Points on a hilly landscape, in no order, each with its height.
From any point a ball takes the steepest step (drop divided by distance) to one of its 2 nearest points. It stops when none of these is lower. Distance is the straight distance between rows; heights are no part of it.
J_576: [ 27  -6  22  15  30  -2   0  38  44  14   5 -22 -39 -29 -41   7 -16 -10
  -4   0  34  51  -4 -13  14   5 -21  -5 -36   2 -12  19  49 -12   6 -35
   3   3  22   0   3  25 -16  26  32]  (h 740)
J_779: [ 18  23  30  39   4   5   7   1  34  25  55  48   0 -30   5 -28  -2   8
  -7  -5 -60   0   0   4 -24   2  22 -15  17  -9 -19   1  23   4  30 -10
 -24  37  61  27   8 -13  18  44   7]  (h 656)
J_83: [ -6 -27  -2 -17  45  -3 -28  27  39  -7  65  -9 -19 -55  23 -22  15  -4
   5  36 -13  66 -27  10   0   3  -3  -3 -21  19  -3 -20  64  -1  19  -2
 -48 -28  -9  11   0  21 -12  12  19]  (h 249)
J_920: [  1  20   6  24  10   3  -9   3  -4 -11  -4  10  12   3  29   9   2   4
   3  41   1  -6   2 -57  -7  20  -4   4 -12   2  -7   4  39 -31  25  20
 -17   3 -13  53  13 -20 -18  24   7]  (h 293)
J_918: [  9  44  35  14  18 -18   8  10  13 -15  -6   9 -34 -12 -14  33 -15  -4
   8  56  31  36  14 -14   6  -8  -5 -26 -37   2 -27  31  51 -36   1 -17
   6   5  13  -9   1  -9   2   4  67]  (h 711)
J_322: [  8  11   2 -19  31 -39 -29   0 -16   0 -35 -23 -32  21 -12  17 -29   6
  21  29   1  31  37  -3  22  15  11   3  -9  -4 -29  34  -1 -36  16 -14
  34  11  -1  21  12 -17   2  -6  21]  (h 773)
J_686: [-41  37 -12   0 -25  17  23 -17 -54  21 -41  21 -23  38  22  19  -6 -10
   1 -26 -14 -35 -17 -22 -24 -10   6   0  36 -32  27 -18 -23  20  -5   0
  14  37 -55  22  -9 -46   6  18 -20]  (h 398)
J_652: [ 21 -14  18   5  -1 -12  14  13  15   6  13  26   8  -4   0   0   0   4
   5 -25 -43 -20  17  44  19 -16  22   1   0  -1  12 -15 -28  33 -14 -10
   0   7  35 -42  -3  26  26 -36  10]  (h 513)
J_383: [  7   2 -13  51  33   7  24  13  -2  54   3   8   3 -33 -16  12   6 -15
   3 -36  25 -17  17  16  -7   7 -53  -1  -5  11  20  -1   3  38  -7  -6
 -23  -7  34 -44   0  24 -13  -3 -60]  (h 392)
J_865: [ 48   3   5  -4  34 -23  -2   9 -12  37 -49 -35  -2 -19 -20  22  -3   6
   5 -23  38  -1  13 -20  17  16   7  27  -1  -4  11  31 -17  -4   7 -25
  20  -5  31   1  33   0 -13   2 -20]  (h 443)
J_499: [ 35 -43  -2 -29  11 -45 -16  38  14   9  43  -9  -9  -9  -6 -10   5 -18
  21  -8  -9  37   7  73  42   0  16 -16 -13  19   8 -13 -13  13 -26   0
  -2 -45  -7 -46  -1  58  16 -60   1]  (h 494)
J_361: [  5  54  11  35  13  -7  -1 -20 -25  27 -17  42   9   2  39  17   9  12
   0  44 -13 -32   8 -42 -25  18   5  -6  -5 -17  -4  15  19 -17  30  28
  -5   6   9  38  30 -29 -19  34   3]  (h 255)
J_324: [  1  39  -1 -21  28 -39 -12  -7 -42  20 -53 -19 -47  43 -16   9 -30  -8
  30  -1  -1  -4  35  29  22 -10   0  -8  -8 -19 -16  51  -8 -16 -16  -3
  36  27  21 -12  12   2  14 -15  30]  (h 782)
J_601: [-16  12  -4   4 -22   0  -3 -25 -29  -5 -24  18  18  18   5   3  -4  18
 -19 -25 -11 -44  12  -6 -23   0  -2  11   5 -45  -2  21 -58   3  -7  19
  46  -5   2  -9   1  -4   0  -1  -4]  (h 496)
J_719: [ 30  26  -6  38  -1   7  15  -3 -10  51 -25  -1  -1  10  -7  23   2 -16
 -18 -31   1  -8 -44 -50  13   3   3   2  24   8   9  11  40   3  36 -27
  -2  33   4  30  21 -35 -14  63 -29]  (h 453)
J_544: [-11 -35 -28  13 -25  12  17   7  34 -11  -5   7  -3  44 -37  -3   2 -13
 -11 -57 -38   0   1  47   6 -22 -11   5  29 -12  12 -11 -48  45 -23 -12
  16  33  13 -14 -14  18  22   4  -4]  (h 844)
J_117: [ -9 -63 -30 -36  11 -10 -55  23   9 -16  32 -29   7   9  -2 -31 -13 -17
   5  57  24  23   6   3  -5  51  -6  16  -4  20 -23  12  -5 -15  -1  33
   7 -42 -43  19 -16  -9  -8 -10 -10]  (h 449)
J_975: [-11   9 -23  -9  27 -13  13  -2 -15  13 -32 -15 -25  55  -6   1 -18  -8
  21 -31 -24  -3  34  36  13 -12  14   0  19  -8   7   2 -30  34 -17   2
   8  29   0 -22 -10  -7  32 -27 -18]  (h 411)
J_373: [ -5  -4  -5  39 -29  15  17  -5  17  -2  29  34  11   8 -17 -16  15  -6
  -9 -55 -43 -36   4  40 -16 -15 -12  -3  30 -24   1  -6 -44  41 -12 -13
   1  35  43 -19  -8   5  44  16 -13]  (h 859)
J_464: [  0  50  -6   4  11  -8  -4 -22 -59  27 -61  17 -10  19  35  36   1  14
  28  53   4 -31  16 -12 -25  24   4   6   4 -17   8  -1  -4 -15  11   9
  13  -7  -7  37  26 -37 -13   6 -11]  (h 208)
J_932: [-34   5  -6  -9  -7  10  -6 -18   3 -16  18   3 -48  27 -24 -43 -31 -12
  15  -6 -33  16  19  47 -11 -27 -15 -32  17 -14 -47   6   5  -3 -14   7
  26  33   7  -2 -20  -3  38   0  47]  (h 254)
J_240: [  4  -8  -8 -16  42 -24  15  12 -15  17  -2   0 -35  45  -3  -4 -19 -18
  43 -16 -33  17  36  58  27 -19  18 -14  20   7   5 -13  -7  44 -27  -8
 -24  11   8 -40 -15   8  46 -58  -7]  (h 442)
J_795: [-14 -22 -13  42 -24  33  18 -11   5  -9  26  35  42   7  20   6  20   0
 -29 -18 -18 -43  -7 -32 -25   6 -20  19  13  -4  21 -35 -13  29  -8  20
 -19  -6 -14   7  -9  -4   9  19 -35]  (h 546)
J_339: [ 41  23   6 -19 -22  34   8  18  -1  19 -20 -21  15  -6  39  22  32  11
  28  -3  16 -33 -48 -52  35   0  35  -5   3  22  47 -37  32 -37  18  12
 -48 -32 -42  17   1 -23 -16 -13 -19]  (h 624)
J_407: [-33  13 -14  16 -28  25  31  -4 -10   0 -14 -12 -15  34 -37  15   8 -22
 -15 -75 -19   1 -13  22  -1 -22 -25  -2  32  -6  16   3 -39  44 -18 -21
  12  49 -10   6 -14 -15  19  28 -16]  (h 830)
J_704: [  7 -17  -9  -6  36   0  -9  -2   0 -21  38  -2  -8  20  18  -8  -2  -4
  27  29 -23  24  21  10  -4   6   4  -4  18  17  -8 -31  24  15   9  10
 -42 -16 -24  10 -15 -24  18 -17 -15]  (h 371)
J_899: [-32  22  -3 -13 -25  36  33  -1 -26  -7 -33  10 -15  23  36   4   1   7
  10 -16   4 -27 -13 -28   4 -20 -10 -14  -2   4  33 -53   3  -8 -24  11
 -31 -14 -58 -16 -30 -23  -5 -37 -13]  (h 320)
J_410: [-55   2 -17  18 -18  16   4 -22  -1 -28  -7 -23 -11  42 -15  -5 -21 -18
  -5  14 -17  42  -4 -10 -20   8 -20 -16  27  20 -25 -26  21  -6  13 -11
  -2  28 -36  67   7 -26  -5  42   6]  (h 503)
J_297: [-20 -13  15 -43 -13   7 -15 -23  40 -25  39  19  11 -65   3  -7   3   8
   3  33  19  38 -22  11  13 -37  -8  -1 -24  20 -27  -8  21 -18 -12  23
  -7 -28   5 -44  -4  49 -20   0  59]  (h 184)
J_860: [-20  35  13  38 -33   6   4  -2 -20 -10 -22  21  -8  -8  -5  30   1  -1
 -22  12  29 -20   0 -36 -31   1 -21 -14 -29 -27 -10  28   7 -27  -6  -6
  27  10 -14  16  -7 -20  -7  29  39]  (h 448)
J_700: [ -9 -36 -41  -8   1  11  19  27  20 -15 -29 -38   6  62 -26  20   2 -19
   4 -51   6  26   7  32  25   6   9   8  25  17  24 -28 -24  32 -18  -9
 -13   7 -43 -13 -36   0   9 -23 -39]  (h 523)
J_65: [-21 -52 -34   3  17   8  -1  14  15 -17  -1 -47 -14  29 -38  -2 -23 -25
   6 -18  13  39   4  26  18  17 -40   3  18  18 -12 -16  -6  16 -13 -10
  -7  -7 -34  -5 -22   6  -3  -7 -38]  (h 499)
J_517: [ 15  -1 -38  -2  -5  13  14  22  -3  23 -26 -49  13  47 -13  24   8 -18
  25 -36  34  -4 -32 -15  24  31  -2 -10  31  13  45 -40   3   2  13 -23
 -45   6 -49  18 -11 -27  -3  -8 -78]  (h 571)
J_338: [  6 -21 -16   8  44 -11  -4  14   8  -3  32 -24 -14  11  -7  -3 -16 -17
  22   9 -28  49  13   6  -9  24  -4   5  20  16 -13 -30  32  23  24 -12
 -31  11   2  30   9 -14  15  12 -20]  (h 341)
J_638: [-28  -8  -2   1  14  19  -1 -10  47 -23  39   0 -21 -32  14 -13   2  -5
 -12  44   5  41 -18 -10   0  -6 -24  -8 -17  22 -13 -19  61 -18   6   9
 -52 -10 -23   6 -22  11 -18  17  36]  (h 181)
J_567: [ -3 -27 -14 -24 -22  33  -6  23  29 -40 -21 -44  -3  20  -1 -12  -2  -2
 -11  28  12  10 -21 -45  21  12  28  29  -2   9   1 -10  -4 -38   9   1
  -5  -6 -55  52 -13  -6 -13   7   7]  (h 281)
J_927: [  0 -63 -18 -25  12  -2 -44  25  32 -21  58  -1  23 -26   7 -29   4 -14
  -3  45   6  18  -7  21  -8  23  -2  17 -13  23   1  -9   2   3   0  26
  -9 -45 -21  -7 -13  12  -4 -11  -9]  (h 420)
J_181: [ -8  -2 -13  17 -19   1 -23  10   3  -8 -51 -38  11   9 -12  20   9 -25
 -28 -13  61  -5 -24 -60  24  36 -28  33 -29  -9  13  11  -5 -34  10 -43
  14  -2 -51  40   9 -15 -41  21 -44]  (h 651)
J_487: [ -6   8 -11 -35 -25  29  24   5  -1 -11 -28   5  13  -2  36   9  26  16
   7 -14  13 -24 -10 -23  13 -37  23  -9  -2  11  50 -32 -11  -8 -24  20
 -34 -37 -38 -35 -37  -5  -8 -41  -8]  (h 364)
J_814: [ 23  11  23 -24  21 -62 -13   6 -25  24  12   1  -2 -11 -13 -20 -38  10
  11   1  -3  -2  27  42   7  15   2 -11 -31  -8 -43  31   2   5  -1  -9
  16  -9  68 -40  25  43   4 -33   2]  (h 174)
J_725: [ 15  59  36  42  13  -6  17   9  21  17   1  29 -39 -14 -21  19  -5  -8
   8  28  12  16   9  -9 -12 -13   7 -40 -18  -2 -29  28  50 -22  14 -18
  -7  40  32  16  -8 -23   5  41  60]  (h 696)
J_423: [ 11  -6 -14  18   1   7   0   6 -20  21 -20 -14  52 -20  25   7  27   2
 -14  -2  46 -46 -19 -40 -22  41 -17  23 -18  -4  37  -3   8  -9   2  14
  -9 -31  -9  16  26 -13 -37  15 -52]  (h 616)
J_623: [-18   5  13 -10  -2  24  -3 -23  23 -18  32  24 -14 -36  18  -9   3  12
   3  24  -5  23  -4   1  -1 -30 -12  -8  -9  15 -14 -13  28 -11  -8  14
 -22 -14  -2 -20 -20   8   4  -3  49]  (h 112)
J_709: [ -9   2 -14 -14 -23   2 -18  10   2 -32 -39 -38   4  46  26  10  -6  -6
   6  34  12   2 -22 -61  19  21  30  15   6   8   4 -10  12 -48  34  -8
 -15  18 -64  83   5 -30 -13  21 -15]  (h 231)
J_648: [-25  18   0   6 -22  27  23 -14 -24  -7  -8  31 -17  34  21  -7   0   6
   8 -23 -41 -26  10  -7 -22 -19   6 -11  24 -25  10 -15 -20  20  -9  10
  15  37 -11  10 -10 -34  28  16  16]  (h 345)
J_319: [ 29  21  -1  -9  16 -21   8  -1 -35  39 -78 -45  -7  -9 -25  29  13   2
 -12 -40  50 -22  -9  -2  13   1 -16  21 -13  -8  26  38 -28   4 -15 -18
  38  -6  30 -23  31   5 -28 -15 -22]  (h 466)
J_328: [-24  12  -4  31  -5  16  20 -10  17  -6  28 -10  17  30 -10 -13  -6 -16
  -9  -1 -41  32 -23 -19 -28   1  -8 -21  31  27 -19 -29  42  16  35   8
 -35  40  -6  62  27 -28  -9  64  11]  (h 530)
J_417: [ 30 -21  -5 -28 -15   6  26 -22 -35  -7 -13   7  52 -40  24  10  46  48
   1  17  22 -48  -2  10 -15  11  37   5  -8  13  38 -11 -11  11 -15  30
  -9 -51  13 -37   0   8 -21 -41 -28]  (h 579)
J_139: [  3  10  -2   9  -2 -10 -12  -8 -25  10 -55 -23  23  -3   0  24  11   1
 -18   5  47 -21  -8 -53  -2  32 -11  31 -15  -8  16  15  -5 -32   9 -21
  17 -17 -25  29  21 -24 -39  17 -31]  (h 635)
J_30: [ 11  24  27  26 -35  28  24  -7 -10  -2  12  48  33 -35   9  -3  18  30
 -21 -17 -12 -57  -3 -31 -25   0  10   0  -9 -17   8  15 -17   0   1  16
   9   1  46  -9  17   8  -2  19  15]  (h 611)
J_541: [-26   9   4  55 -31  18  12   2  30 -17 -10  -1 -28  -9 -36  -2  -3 -21
 -29   1  30  15 -25 -20 -20  -2 -32 -21 -14 -13 -18  20  22 -30  -6 -19
  13  27 -12  38 -16  -7   4  47  43]  (h 412)
J_251: [  5  -3  31 -19 -42 -15  -8  -1  25 -22  55  47  46 -22   3 -33  -9  25
 -12   7 -29 -24  -7  48  -1 -21   8  -7  -3   0 -20  -6 -28   2 -10  15
  17 -10  50 -45   7  41  10 -37  25]  (h 570)
J_165: [ 15 -30   4   7  53 -27 -22  29  32  13   6 -41 -40 -14 -46 -14 -23 -23
  -4   7  10  76   6  -3  -1  20 -21   5 -20  -5 -35  15  33  -7  26 -41
  11  13  17  28  12  14 -13  38   2]  (h 753)
J_19: [-13  23 -10   9  -4  -5  10   2 -31  22 -72 -38  -7  10 -16  28   3  -5
 -12 -53  56 -11 -15 -12  23  -1 -41  23  -8 -20  20  25 -29   4 -19 -21
  34  -1 -16 -18   0   8 -23  -6 -34]  (h 490)
J_75: [ 28  28  21  34 -11   7   3  -6  17  26  20  47  26 -31  14  -9   5  16
 -14 -11 -27 -33   2 -28 -24   6  22   3  13 -19 -11  25  -3   0  33  -1
   6  26  53  26  32 -15  12  45   0]  (h 632)
J_16: [-21  51  -2  12   3 -21 -11 -13 -47  21 -58 -24 -64  30 -25  22  -4 -30
  11 -22   9  -9  19  18  17 -24 -26 -14  -2 -28   4  52 -10   1 -15 -23
  45  46   4   1   3 -21  19  17  20]  (h 793)
J_365: [  2   9  20  -5  33 -26  -7  -4  -1   9  35  10 -16 -21  -2 -17 -31   7
  18  20  -8  25  35  21   0  10   2 -11 -23   1 -33  14  17  -7   9  -6
   0  -5  38 -22   6  18   4 -22  20]  (h 118)
J_748: [ -2 -41  10 -25  10 -10 -24  13  49 -23  48  14 -15   2 -13 -36 -19   1
   4  23 -44  33  -9  49  12 -15  22  -6  16   3 -26 -25 -11  12  -1   0
  18  -6   0 -17 -10  34  22 -21  28]  (h 244)
J_794: [ -1 -10  24 -18 -21  -2 -11 -12  28 -28  41  21  30 -68 -13  -7  -2  11
 -18  22  34  21 -18   7   8  -9 -11  -9 -53  19 -21  16  16  -8 -17  15
  13 -21  41 -47  -3  52 -37   8  45]  (h 236)
J_673: [ 23 -31  -3   5  57 -28 -26  35  22   2  70 -14  -3 -29  26 -14  10  -9
  15  31 -21  50  -3   7 -20  24   7  -7 -14   9  -2 -16  59  12  22   1
 -42  -5   6  30   8   3  10  16 -18]  (h 299)
J_405: [-32  45  -2  10 -12  -8  -2 -26 -39   7 -35 -25 -59  40 -34  21   1 -34
   4 -35   4  22   3   3  15 -22 -24 -19  23  -8  -5  28  -7  11   3 -40
  33  64  -4  30  -2 -44  11  41   4]  (h 804)
J_707: [ -9  -5   0  26 -12  33  12  -6   1  -2  32  33  21 -19  40  -2  20  11
 -12   6  -9 -32  -9 -35 -15  -2 -20   0  -2  11  23 -32  19  10   0  28
 -41 -24 -12  -2  -7  -9  -7   5 -11]  (h 569)
J_166: [-14  13 -16   8  21 -21  -6 -23 -27  29 -34 -21 -26  38 -13   8  -3 -15
 -12 -54  -1 -16  12  35  18 -13 -28  18  15 -31  13  36 -60  32 -21  -8
  32  20  12 -26   5   8  12 -22 -37]  (h 369)
J_446: [ 18 -22  -7 -24  34  -8 -28  14  -7  -9  27 -28  -9  -8  20  -2  -9   9
  46  33  12  24  26   5   4  19   7  -3  -9  25   2  -6  29 -18   8   9
 -33 -38 -33  -7 -15 -10   8 -35  -7]  (h 399)
J_943: [ -5  20   0  37   0  19  31  -1 -26  35 -26  12   5 -30  -7  12   1   2
 -11 -33  45 -35   9   2 -14   6 -58   0 -26  -7  20   9  -5  20 -21   4
  -2 -20  17 -48   1  17 -24 -12 -33]  (h 353)
J_992: [-44 -34  -5   0 -36  52   9  -2  34 -45  -5 -19 -18   5 -20 -29  -6  -7
 -24  31   2  10 -47 -33   6  -7  -1   5  10  15  -1 -31  18 -26  -8   0
  -7  -4 -51  41 -15   6 -10  11  33]  (h 329)
J_944: [  8  10   1 -10  -2  -4  26   7  -7   6 -16  10   6  -2  -2   2  -8   7
  -4 -37 -12 -30   6  24  15 -25  -4  -9 -14  -2  22  17 -33  15 -31  14
  13   7  33 -42  10  32  16 -35  18]  (h 489)
J_575: [-21  30   3   6 -30  -9   9 -15 -49  -8 -54   9 -10   8  -6  25  -3   8
 -13  -6  28 -39   3 -15 -23  -2  -9   2 -27 -32   5  29 -25 -11 -16   2
  50   7  -8  -3   6 -13 -12   7  19]  (h 473)
J_473: [ 19 -17  25 -20 -31 -43  -8  16  35  -6  41  39  22 -19  -1 -23 -10   1
  -7   0 -43  -6  -5  74  27 -17  14  -6   2   4  -3 -18 -27  14 -11 -15
   5 -12  41 -52   5  62  26 -42  26]  (h 543)
J_374: [-18  14   0   9  -3  15  21  -2 -29  -7 -23   2   3 -10  -2  13  -6   4
   4  -8  39 -22  11 -13  -1   4 -46  -1 -36   6  12   4   4  -8 -27   2
   7 -19  -8 -40 -20  14 -19 -28   3]  (h 318)
J_450: [ 18 -23 -15  -8 -22  18  18   8 -23  -7 -23 -10  58 -20  11  13  36  21
 -17  -9  23 -50 -10 -30  -8  14  14  30  -2  -4  51  -6 -32  -6 -13  24
   0 -42  -4 -14   4   4 -19 -19 -45]  (h 596)
J_67: [ 16  -8   4 -56 -26 -18   7   4   1 -12   2  15  10  23 -10 -15  -7   5
 -20 -26  -6  -1 -16  36  28 -18  11 -15 -23  20   2  17 -36 -11 -41  37
  35 -11  26 -50   6  49   1 -43  43]  (h 462)
J_579: [ 45 -30   2 -59  10 -45 -24  36   7  -7  23  -9  19  -1   2  -2  10   5
  22   6  -9  31  15  48  27  -1  73  -8  -7  21   9   9 -19   1 -10  17
   1 -44 -15 -29   2  24  15 -59   4]  (h 518)
J_570: [ 54  13 -19  -3   4  14  19  24   4  42 -32 -31  16  16  11  23  15   2
  30 -23  10 -25 -28 -20  24  17  39   2  29  18  61 -34   8  -6  10  -9
 -34  -3 -33  11   1 -27   4   2 -43]  (h 598)
J_976: [-12 -61 -46 -13  28 -11 -41  28  20  -7  21 -51  -5   7 -31 -24 -19 -31
   1  20  33  42   4  13   7  42 -40  13  -6  23 -20   0   6  -2  -7  -2
  -2 -23 -42   7 -21  -2 -11  -1 -29]  (h 475)
J_185: [-38  35  -5  31 -23   5   4 -18 -46  19 -43   2 -23  27   4  38  -6 -18
 -11 -28  27 -22 -23 -24 -10  16 -31  11   6 -19  13  -2 -10  -2  -5 -24
  14  16 -54  21  -7 -30 -19  28 -40]  (h 444)
J_90: [ 16  12  16 -11  -8 -41 -22 -11 -11  12  -8  -2  -2  13 -31 -22 -31   5
 -17 -29  17 -13  13  32   2   1 -20   1 -15 -14 -35  53 -26 -14  -8 -12
  42  10  56 -28  30  32   4 -13  21]  (h 229)
J_826: [-10 -20 -18  29 -17  15 -12 -18   9 -10  16  24  45   3   4  -2   8   6
 -31 -21 -13 -41   9 -30 -31  12 -14  28  14 -33   3  -2 -39  13  10   9
  17   3   7  10   0 -13   1  22 -30]  (h 522)
J_498: [ 41 -10  13 -29  26 -44  -6  15 -18  10  18   8  29 -18  16  -4   8  22
  26  16 -22 -12  32  50  14  21  67  -2  -1  -3   3 -15 -16  16   1  -6
  -8 -33  26 -33  16  20  23 -54 -11]  (h 540)
J_474: [  1  -5 -39   5   8   9  34  14  -2  10 -45 -27  12  38 -16  33  14 -17
   8 -55  16  -2  -9  11  22   1   7  16  39   6  43 -27 -28  33  -4 -15
 -14  11 -34 -10 -16 -11   9  -6 -64]  (h 545)
J_194: [-12  -1  12  13 -25  41  13 -18  25 -29  38  39  14   7  38 -21  14  18
 -19  26 -39 -14  -8 -32 -26 -21   7  -1  21   5  -3 -34  17   4  14  26
 -33   7 -15  34  -3 -14  12  17  22]  (h 583)
J_662: [ 10  18  21  41   7   4   7   8  33  11  16  18  26 -50 -17  -7   1   0
 -24   7  32   3  -5 -37 -21   6 -29 -12 -50  -2  -2  29  23 -11 -15  -3
  -7   2  32  -5 -12  18 -39  37  28]  (h 330)
J_212: [-39  24  -8  13  -7  27  21  -7 -35  -4 -19   7  -4  14  34  11  -5  -2
  13  -3  30 -31  -2 -20 -14  16 -42  -7  -9  -7  26 -32  11 -11 -19  10
 -21 -25 -42  -9 -15 -13 -22 -22 -26]  (h 277)
J_32: [ 30  19  24 -40  26  -1  -2 -15 -35   7  -5  17  14 -21  71   8  29  45
  42  44 -10 -16  22  -1  -6 -10  61  -3  21  -1  14  -9   9  -8  19  30
 -45 -29  -5  -1  16 -34  11 -46   0]  (h 323)
J_973: [-17 -12   2  25  -6  22  14 -14  24 -21  43  17  12  15  -5 -30   3   2
  -8   9 -62  19 -17  -3 -37  -5   7 -18  48  12 -20 -37  19  23  16  13
 -24  34  11  42  13 -20  18  42  18]  (h 555)
J_354: [  3  29  20 -26  13  10  19 -34 -40   5  -2  37  29 -30  55  -2  25  41
  15  46  -9 -42  23   7 -20  -1  40  -6   4  -2   4  -8  -1   9   9  31
 -14 -26  25 -23  26 -17   0 -38  -3]  (h 287)
J_202: [ -9 -69 -21 -28 -26  32 -29  26  37 -36  39 -13  31 -17   8 -27  22  -9
 -20  42   5   4 -33  -9   8  -7   6  31   4  25  13 -24 -11 -12 -12  30
 -11 -48 -33   1 -30  11 -10 -16   5]  (h 381)
J_566: [ -8  -5   6 -54 -44  23  13  -4   2 -30 -10  23  35  -9  40   4  36  28
  -8  -1 -18 -14  -4 -13  16 -56  38   4  -5   5  26 -10 -28  -6 -25  38
  -8 -24 -10 -47 -25  13  -3 -46  25]  (h 406)
J_355: [  5  16  24  -8 -38   5  15 -16 -10 -15  22  56  41 -35  12 -16   5  36
 -21  -8 -18 -55  -1   8 -20  -6  21  -4 -14 -15   1  17 -28   7  -6  16
  15  -4  68 -41  13  28   4 -19   8]  (h 594)
J_731: [ 25   7  25 -30  32  -6 -25   2   0 -13  46  12   9 -31  71   2  22  26
  35  53 -20   9  16  -7   2  -2  46   2  16  12 -10 -15  36 -12  36  20
 -50 -12  -5  18  25 -12   8 -28  16]  (h 361)
J_691: [ 33  12   7  13  12  -5  -2   1   7  29 -30 -13  -9  -6 -13  19  -2   4
  -5 -20   3  -4  -1 -40  19   8   7  22   8  -1   2  24   1  -2  25 -24
  22  25  17  27  22 -20  -1  39  -9]  (h 416)
J_298: [ 15 -38 -10 -18  39 -29  -2  24  -1   5  32  -8 -24  14  -4  -5 -19 -15
  34  -1 -19  35  27  59  25 -11   8  -9   2  18 -10 -22   0  25 -20  -5
 -16 -27 -14 -46 -27  22  28 -49  -8]  (h 470)
J_737: [  4  16  28  23 -24   3   5 -10  16 -17  11  16  10 -44 -28   2   0   6
 -22  -6  39  -3   2   0 -23 -13 -30 -23 -56  -5 -15  38  10  -8 -17   2
  22  -2  50 -36 -10  34 -13  14  57]  (h 285)
J_811: [ 11 -23  -2  -7  30 -26 -21   5  17   1 -11 -45 -47  15 -38  -2 -31 -18
   7 -11  -6  55  16  -1  14  13  -5  15   8  -6 -37  19   6  -9  17 -33
  35  22  10  18   3   1   0  21   1]  (h 763)
J_174: [-18  25 -11  30 -18 -12 -18   0 -20  -8 -34  -3  16  31  37  20   0 -18
 -10  42  15 -19 -18 -64  -5  17   1  12 -21  -5   1 -11  33 -40  37   6
  -7  10 -53  85  28 -30 -25  34 -18]  (h 284)
J_739: [ 18  10  27 -12  28 -17 -10  14  29 -18  13 -18 -39 -43 -22  12 -10  -3
   9  38  43  70 -11  -6  19 -12   1 -13 -49  13 -21  17  56 -21   0 -23
  -3 -21   4 -29 -11  28 -13   5  65]  (h 725)
J_350: [ 17  36  32  30   2  -2  16   4  12  32  20  27 -43 -19 -17 -12  -1  -9
  10 -16 -34  15   5  11 -10 -17  17 -29   4  -5 -33  15  43   4  24 -17
  -9  51  56  32  -1 -17  26  45  37]  (h 677)
J_478: [ 40 -23  16 -61  -3 -30   1 -13 -31 -14  13  13  59 -28  28   0  30  49
  24  31  -1 -20   8  39  -4   1  64 -10  -5   6  10   4  -5   7  -9  20
 -12 -36  13 -42  11  18  -3 -63 -18]  (h 560)
J_630: [-19 -13  14 -12   0   9  -5 -18  34 -16  47  21 -27 -23  -6 -37 -20  12
  14  17 -35  23  -4  36   1 -37   1 -21   8   0 -31  -9  15  -1  -4   3
   7   7   5 -18 -19  24  27 -11  53]  (h 183)
J_705: [-44 -33  -3  20 -21  37 -10 -18  36 -31   3  -4  -7  -2 -38 -31 -17  -5
 -33  26   6  18 -32 -18 -19   4  -7   0  18 -11 -25   4   2 -33  -1  -1
  24  14 -19  46 -11   7  -1  41  45]  (h 372)
J_17: [ 14  31  -6 -18   5   9  18 -27 -64   8 -39   8  22  -2  48  11  19  29
  16  57  12 -41  19  -3 -42  20  28  10   4 -15  14 -14 -10 -10   2  35
   9 -33   0  17  22 -30 -19 -25 -16]  (h 248)
J_299: [ 21  -4  -9  30  48 -18   7  11   2  39  11 -13 -13  -9 -17   8 -15 -15
  12 -15  -6  22  24  -2   0  15 -12   6  10  11   0  -4  23  26  24 -22
 -26  11  22   7   9  -8   4  21 -50]  (h 374)
J_125: [ 35 -18   3  34  39 -16  20  31  -3  70   9  -4 -11 -33 -15  17   4 -20
  18 -32  14   0  16  26   7  13 -16   7  10   9  28  -2  14  38  19 -25
 -34  -2  38 -22  15  18  10   0 -66]  (h 410)
J_463: [ -1   0  -5  16 -17 -10 -33 -28  10   7   4 -11  -1   5 -28 -17  -7  -2
 -35 -53  -7 -22   8  29  -9 -10 -22   9   9 -29 -24  43 -51   4   3 -19
  47  24  41  -3  10   8  18  19   3]  (h 286)
J_752: [  6 -24   3 -66 -50  -9  -1  -6  13 -30  -5  18  41  18   7 -15  17  21
 -23  -4  -5 -10  -5  10  13 -30  42  -4 -17  20  14   5 -46 -16 -32  47
  29 -25   8 -51 -16  38 -19 -44  26]  (h 438)
J_895: [ 16  -2  28 -48   7  -3 -25   4  15 -28  57  26  34 -63  54  10  35  35
  13  37 -20  14   1  -1  10 -18  46  12  -7   9 -19  -8  21 -12  23  12
 -26 -12  16 -14  26  12  -2 -20  30]  (h 395)
J_380: [-54   4 -18  32 -20   6  -7 -20 -13 -16 -12  -8 -13  32   1   9 -15 -19
 -25   0  10   7   3 -30 -22  12 -43   5  -5 -12 -14  -8   3 -17   3 -18
   5  17 -50  49  -6 -17 -16  33 -17]  (h 478)
J_379: [-21  12  -3  11  -4  13   9 -25  -5  -5   3   8 -24  27  -9 -14 -19  -3
  13 -10 -35   1  23   7 -15 -14 -10 -11  24 -17 -29   2   3   9  -2  -3
  14  35   6  12 -11 -19  27  18   7]  (h 302)
J_639: [  2  -3   2  13  12 -20 -29 -29   0  19 -20 -28 -14  20 -24   5   0  -9
 -25 -47   6   2  11  12  18  -3 -26  14  17 -19  -4  45 -44  24   2 -40
  36  26  23   6   5   1   2  11 -31]  (h 328)
J_332: [-21 -59 -12 -40 -19  26 -18  10  39 -31  17  -2  10  10 -18 -44 -14  -1
 -22  40  -3   6 -19   4  13 -11  19  16  15  11 -15 -11 -39 -19 -10  34
  35 -26 -27   2 -33  27  -7 -12  16]  (h 337)
J_984: [-36  33 -10  13  -9  -1  13 -32 -50  19 -13 -24 -25  51 -26  20  12 -27
  -6 -46 -10  19 -11  -4   3 -14 -20 -14  50  12   5   7 -23  40  16 -33
  11  54  -1  27   0 -52   8  44 -23]  (h 815)
J_557: [  3 -40  -3 -11   2  14 -18   0  39 -27  23  -6   4   9 -17 -30 -17   2
  -6  19 -30  18   2   6   1   8  17  20  14  -2 -28 -12 -15  -9  11   7
  24   0  -8  14  -6   7  14   5   7]  (h 294)

Two balls start at each pair of points below. Name the first point that both come to, or write -.
J_30, J_373: J_652
J_474, J_544: -
J_194, J_202: J_630
J_686, J_405: -

Call two points neighbours if one is among the 2 nearest of the other. Go from one point of each pair to the other, from neighbour to neighbour, staying as low as possible. Name the highest point that can't be avoided.
J_338, J_691: J_719
J_709, J_365: J_895
J_212, J_623: J_125
J_365, J_623: J_630
J_464, J_709: J_920
